Points, in no order, along strands that fork and pass close to each other.
Two points are linked if the straight distance between their rows is under 71.5. Some points are linked to none.
Q_113: [ 32  -6 -21 -25  18  24   3   5 -11  -4  30  -5 -15 -26  -1  -9  28  -3
  -7 -22 -29  13  -4  -2]
Q_573: [ 16  36 -13  31 -18  -4   4   7  18  24 -19  16 -21   8  11   4  -3  -8
   3 -28   3   1  12 -30]
Q_364: [-15 -17 -15 -29  17 -18  10   7 -14  30  23   1  11  -9   9 -17  26  24
  18   7  -8  24   3 -15]
Q_18: [ -2 -31 -19 -23  30 -14   7 -19  -8 -18  20 -25  10  -6  -3  -6  31  -4
   2   8  27 -19  -4 -25]
Q_585: [-17  11 -40   6  -2   9   3 -12  -6 -30  10 -14   6  17   0  14   1 -28
  16  11  -6   6   1 -13]
Q_251: [-36 -19  22  18  -8  11 -26  -9  -9 -16 -25  -3  26  -4   3  15 -30 -13
  12   3  28  -8  -8   8]
Q_309: [  6 -13  28 -40 -28  13  -9   8   8  -3   4  34 -18 -13  -9 -29 -15  16
 -10  13 -13 -15   9  19]
Q_401: [ 41  28  -7  35 -19   1  18  13  -4  -8  -2  12 -32 -15 -12  11   3   3
  -2 -33 -36  15  21  11]
Q_235: [-30   9 -23   2 -18   6   3  -7  19  16 -25  16  23   3  11  -6  -2   7
  41  17 -15  13   1 -18]
Q_145: [-41   9   1  18   0 -17 -13  -2   8  20   4   4  -9  -3  17  -4 -31  -6
  27   8   7   5  19 -18]
Q_518: [-29 -37  19 -21   5 -23  -8 -15 -12  -2   9  -5  10   7  -2  -9   3  15
   9  22  35 -14   5  -5]
Q_443: [ -5 -38   0 -21  15   3   7 -22 -11 -37   9 -45  15   4 -10   9  10 -13
 -17  12  38 -18 -12 -16]
Q_708: [ -1  11 -20   6 -10  23   0  16  -6   0  19  -9  -3 -27  -2 -26 -11 -12
   5  17 -67  24   2  19]
Q_26: [-24   9  29  23   4 -23 -12   2  22  29 -15   1   6   0  13  -4 -21  13
  23  21  22  16   2  -3]
Q_772: [ 10 -16  16  16  19  16 -22  -3   9 -14  -3 -12  31 -27  15  -3   1 -21
  13  -1  29 -30 -16  23]
Q_408: [-36  16  28 -12  17  -7   0  10   4  -6  15 -33 -21  -2   5  -9 -40   1
  -5  45 -31  10   3   0]
Q_938: [ 15  22 -16   9 -33  -4  21   5  -9  10   9  17 -41  -9 -17   7 -14  -6
  -8 -32 -44  14  27 -11]
Q_806: [  1   6 -15   3 -43  12  14 -17  11 -15 -26  32   2  43 -15  21   4 -22
  -9 -14  -8  -9   3   2]
Q_791: [ 25 -22 -16 -10 -22  35  -8 -14   9 -20 -11  28  18  -4   3   2  13  -4
   1  -8  10 -26 -10  16]
Q_34: [ -3 -39  30   3  -9  -8 -18  -5 -18  -8 -35  -7  36   2 -13  -2  11  18
 -28   4  52  -4 -29  13]
Q_742: [-12 -15  11  34  11  -4  -1 -20 -20 -31 -13 -45  16  14 -27  23   8   8
   2  20  33  17 -18  11]
Q_887: [-19 -18  36  33  -1  -7 -25  -4 -11 -13 -17 -27  24  -5   1   7 -25 -16
 -12   7  50 -13   0  17]
Q_258: [-28   9  38   6  25  21 -15  15   4 -12 -22 -39  15   2   2  26 -43  -5
 -10  30  -5  10 -17   4]
Q_966: [ 27  16  32   8 -20 -20  11  21  -1  35  -6  28 -35 -28 -17  -6  -7  36
  -2 -27 -20  18  13  12]
Q_8: [ 16  23  12  16 -13  -2   9   4  22   4 -23 -24 -12  15   2   5   5   6
 -23  18  17  32 -29  12]
Q_282: [  0  22  11   6   0  14 -15  17  12  14  10   3 -24 -19  23  -9 -37 -22
  -3 -22 -16 -20  20  -4]
Q_175: [ 30   2  -7  22 -22 -18  18  -2  -5   2  -7   7  -8  31 -12   4  38  22
 -12  15  11  22  -8  46]
Q_990: [-23 -44  30 -17   2  -8 -12 -12  -7  -3 -23  -3  41  -2 -10  -6  -4   9
   0  17  53 -20 -13 -15]
Q_690: [-25  21 -44  -6   4 -21  21  -7 -24   7  27  -2 -23  18  11   3 -12 -19
 -16 -18  -5   8   9 -38]
Q_281: [-15  18 -18   6  -3 -36  20  -1 -16  27  14  15 -24  32   4   4  10 -17
 -17 -31  -1   8  18 -27]
Q_406: [ 13  23 -13   5   7  23 -15   5 -12  -3  27   7 -17 -28  21  -9 -16 -31
  12 -37 -14 -10  18 -11]
Q_782: [ -4  -3   5 -43   0  16  -4  13  23  21  -4  21 -10 -23  18 -21 -15  12
  -4 -14 -19 -18   3 -22]
Q_764: [ 32  11 -28  17  -8   7   0  -6 -21 -31  39   5 -25   7  -3  18  12 -45
  -4 -28  -6 -20  25   6]
Q_495: [ 29  -6 -36 -15  -9  30   6 -16   9 -23   3  23   8  -9   1   2  17  -5
   9 -24 -14 -18  -4  -9]
Q_358: [ 30 -19  11  12 -26  -8   5 -10 -17  -9 -12   1  -4  19 -18   0  21  27
 -26   8  34   6 -24  65]
Q_706: [  4  11   5 -11 -38 -17  15  12  -4  28   2  34 -31 -11 -16 -12 -16  16
 -10 -28 -31  12  26 -16]
Q_435: [-15   7   8  21  45   3  -8  -6  15   3  -4 -26  20  -5   5   9   1  21
  50  16   0   6 -12  -8]
Q_229: [-17  11 -47   0  32 -20  23 -10 -54  -1  42  -6  -5  15   2  14   8 -30
   2 -29 -11   9  14 -18]
Q_709: [  0 -31  18 -33  -9   3   4 -17 -13 -26   6 -21 -11  14 -17   5  -4  -9
 -42   5  38 -23  -7 -16]
Q_514: [ 12   9 -12  -6 -51  19  21  -9  20  -5 -30  33   1  29 -24   2   4  15
 -12   4 -14   9  -9  17]
Q_769: [ 26  -3 -16 -26 -34  32  13  -4  18 -19 -25  26   3  -4 -17 -12   8  30
  -8  18 -29  -1 -14  22]
Q_501: [ 14   9  14  26  11 -32   4   9   4  34  17  -5 -18   5  12 -11  27   6
 -10  -8  20  28   9  -6]
Q_135: [ 16  -3  34 -39  -6  10  -6   7  12  -2   4  35 -28 -36 -11 -15 -13  28
  -4 -17 -25 -26  10  -5]
Q_804: [  2 -29 -33 -12  12 -10   5  -8 -32  -4  38  10   8   3   1   2  33 -16
  12 -21  -3 -14  17   2]
Q_494: [  3  19 -34  29 -17 -20  21  -5  -3  13 -18  20  22  31  -7   4  36  -4
  24  11 -12  24   7   2]
Q_763: [-16  -8   0 -22  45   7  -1  -3  13 -11   2 -34  17 -12   9   3   3  13
  22  29  -4  -7 -20 -21]
Q_586: [ 20 -19 -14 -35  17   7  11  12 -10   9  25  -5   1 -10  -1 -17  41  22
  -1  -5 -16  23  -7  -5]
Q_359: [-34  11  10 -34   3   5 -10  13  13  30  -2  14   1 -15  25 -29 -34   6
  -4  15 -20 -12   8 -26]
Q_558: [-30  -3  35 -16  14   7 -17   4   6  -8  16 -17 -11  -9  19  -5 -43 -14
  -8  27   3  -9   7   3]
Q_476: [  1   2 -27   5 -20  25   0 -10   6 -33 -20  -4  10  30  -7  23   6 -31
 -14   5   2   5  -7   7]
Q_296: [-21  19 -27  23  12 -18 -12   4 -10  32   1  14   9  -5  26  -1  -9  -8
  37 -16  12   2  19 -29]
Q_799: [-11  24  40   1   2  -5 -13  33  29  30 -10  -3   1  -3  -2 -24 -31  14
  -6  40 -19  15  -6  31]
Q_391: [-10   8  -5  41  32 -10  -6 -15  -8 -19  -8 -44  13  12   0  18   5 -11
  35   7  44  -3  -9 -33]
Q_30: [ 19   3   9 -23  37  20 -12  24  30  12  -7 -10  32 -17  10   4   4   7
   7  12 -19 -22 -19  21]
Q_384: [  5 -15  -4  -8 -14 -24  17 -13   7  14  -3  26  -6  38  -8   4  38   7
 -17 -17  21 -16   9 -20]
Q_830: [ 19  13  25  13  -3 -18   4  20  17  36  -4   9 -29  -6   1 -24   9  27
 -16 -12   9  19   5  10]
Q_430: [  5   3  -4  30  27 -39  -2   2 -17  25  26 -17  -7  -1  14  -3  30 -14
  10 -19  38  15  13 -17]
Q_331: [ 34   3   4   4 -12 -29  28 -12  16 -10 -20  26 -23  20 -16  27  28  15
 -17 -32   6 -18   8 -25]
Q_207: [ 16  16  -9  -4  26  18   1  15 -24  10  34  -9 -10 -38  12  -6   2 -23
  10 -35 -23  17   7  -2]
Q_550: [-13 -14 -35   0   0   0  -4 -16 -14 -21  25   8  15  -2   9   4   7 -25
  24   0   0 -13   8  -3]
Q_455: [  5  21 -20  23  12  12   0   8  -1  -9  15 -21   7 -15  -1  -7  11  -3
  31  26 -47  31  -2  32]
Q_138: [ -6  -6  21  -4  -7  29 -29  21 -13 -20 -42  -9  32  -4  -5  11 -19  23
 -40  17  -6   8 -45  36]
Q_604: [ 22   4   1 -21   4  26  -6   9  24   1 -16   7  12 -13  10 -17   9  19
  -5  20 -29  -3 -16  22]
Q_592: [ 25  18 -20  32 -16 -25  27  -8   0  16 -11  17 -14  41 -17   5  39   2
 -10  -5 -14  29   6  11]
Q_701: [ 13  -1  39 -37  21  16 -22  25  26  17 -25   3  23 -11   6   0 -22  10
 -16  12   4 -30 -19  26]
Q_280: [-13  -5  15  -1  -4  13 -22   1   8  -9  16   4 -16 -14  28  -6 -39 -30
  -2   2   6 -28  11   2]
Q_272: [  1   0  37 -44  11  19 -13  11  25  10 -13   7   0  -7  13  -3 -31   4
 -24   1   6 -27 -11 -10]
Q_844: [-57   9  -8 -13  11 -14  -5   3   7  22  -2   4  -1  -5  18 -16 -41  17
  15  12 -10   0  15 -40]
Q_459: [ 17 -16  -6 -14  36  10  -4  -6  15  -9   6 -27  17 -14  17  -2  24  -2
   8   5  14 -17 -25 -23]
Q_836: [ -5 -14 -38   8  24 -31  18 -10 -40   4  36  -4   9  20  -4  11  40 -15
  17 -16  -3  11  14  -6]
Q_16: [  2 -15   1 -31 -17   8  -8   7  -7  -3  35  23 -18 -20  -9 -30  -4   4
  -4   6 -27   3  13  30]
Q_902: [ 21   1  12  -8  33  26 -27  13  19   3   7  -5  22 -32  24  -1  -9 -20
  12  -4  -5 -39  -6  25]
Q_27: [-21  26  40   5   6   4 -10  20  24  13 -29 -24   9   6   1   9 -43  -1
  -8  40 -13   9 -12  16]
Q_697: [ 29 -23  11 -17 -18   0  11 -15   7 -25  -6 -10 -18  14 -16   4  18   6
 -34  -6  29 -19  -8  -9]
Q_378: [ 23  19 -37  -9  -3  10  24  -7 -27 -12  14  22 -19   0  -7  17   7 -15
   2 -61 -40  -6  17 -31]
Q_796: [ 11 -18  22   3 -32  -4  -1  -6  -6  -3 -28   5   6  27 -25   3   7  18
 -38   7  44   9 -22  28]
Q_449: [-12  -7  -6  -3 -12 -36  18   0 -10  29   7  39 -11  33  -5  -2  27   7
 -13 -12   4   7  20  -6]
Q_858: [ -6 -16  24  39   8 -19  -6 -21 -11 -22 -12 -42  21  11 -19   9   4 -13
  -4   2  59  -5  -5  10]
Q_197: [ 40  20 -22  20 -16   6  16  -9   3 -34   5  13 -27  12 -15  21  16 -19
  -9 -27 -27  -4  11  12]
Q_699: [-20  -7  26 -14  -4  29 -11   9  -9 -28 -20 -25  10  -1  -6  14 -30   8
 -20  35  -9  20 -31  16]
Q_997: [  0   6 -15  19  20 -16  -7  11 -22  38  21   7  -3 -11  21  -6  13 -17
  25 -38  30   0  22 -26]
Q_311: [ 21 -11   7  17 -12  25 -19  -2   1 -16 -21   0  18  -6   5   5  -5  -6
  -5  -6  25 -19 -24  30]
Q_995: [-22  20  -6   1   6   4   5  15  -8   2  29 -27 -26 -14   0 -16 -27 -14
  -5  21 -48  25  10  -2]
Q_57: [-20  -3  17  26  28  -1   0 -18   1 -14  -8 -36   7  12 -18  12  -7  22
  17  29  14  21 -10   6]
Q_368: [-38 -12   2   4 -19  19 -15  -7  11  -1 -23   6  29  -1  10   0 -25  -4
  23  21   3  -3  -4   0]
Q_538: [ 17  13 -25  -9 -14  22  16  -5  10 -27  -3  23 -21 -20  -5  21  -5   0
   7 -38 -28 -22  13 -28]
Q_899: [ 48  -2   0  17 -14  -6  21 -19  10 -34 -12   4 -14  18 -18  33  22   5
 -24 -27  21 -23  -9  -3]
Q_342: [-17   3 -46   2 -28  -4  15  -8  -1   9 -13  16  26  16  -8   0  13   2
  30  20 -32  25   9 -14]
Q_635: [-17  15  34  26  12 -28 -16  15  12  34  -2  -9   1  -4   5 -17 -11  29
  15  37   4  22  -5  34]
Q_405: [-27 -23   0 -12   6 -35  -4  -3  -3  20  26  10   4  -2   2 -13  15  20
  18  14  15   6  16  -5]

A fork is a point with three links. Follow the links from the first point to the second and name the forks in between, in order.
Q_966; Q_690 -> Q_145, Q_782, Q_30
Q_764; Q_272 -> Q_145, Q_782
Q_514; Q_145 -> Q_30, Q_782
Q_359; Q_836 -> Q_782, Q_30
Q_799; Q_830 -> Q_145
Q_604; Q_138 -> Q_30, Q_782, Q_145
Q_16; Q_699 -> Q_782, Q_145
Q_791; Q_331 -> Q_30

A fork is a point with three links, a tip a point with one. Leave the first point through the second and follow the links. Name the first fork or tip that comes.
Q_57; Q_435 -> Q_30
Q_251; Q_368 -> Q_455
Q_764; Q_197 -> Q_145
Q_145; Q_296 -> Q_764

Follow the links from the first point to the second, and from the first to the third. Name the last point that the two ways share.
Q_401; Q_138; Q_538 -> Q_145
Q_197; Q_804; Q_311 -> Q_30
Q_495; Q_27; Q_806 -> Q_30
Q_997; Q_30; Q_699 -> Q_145
Q_281; Q_16; Q_430 -> Q_782
Q_16; Q_830; Q_495 -> Q_782
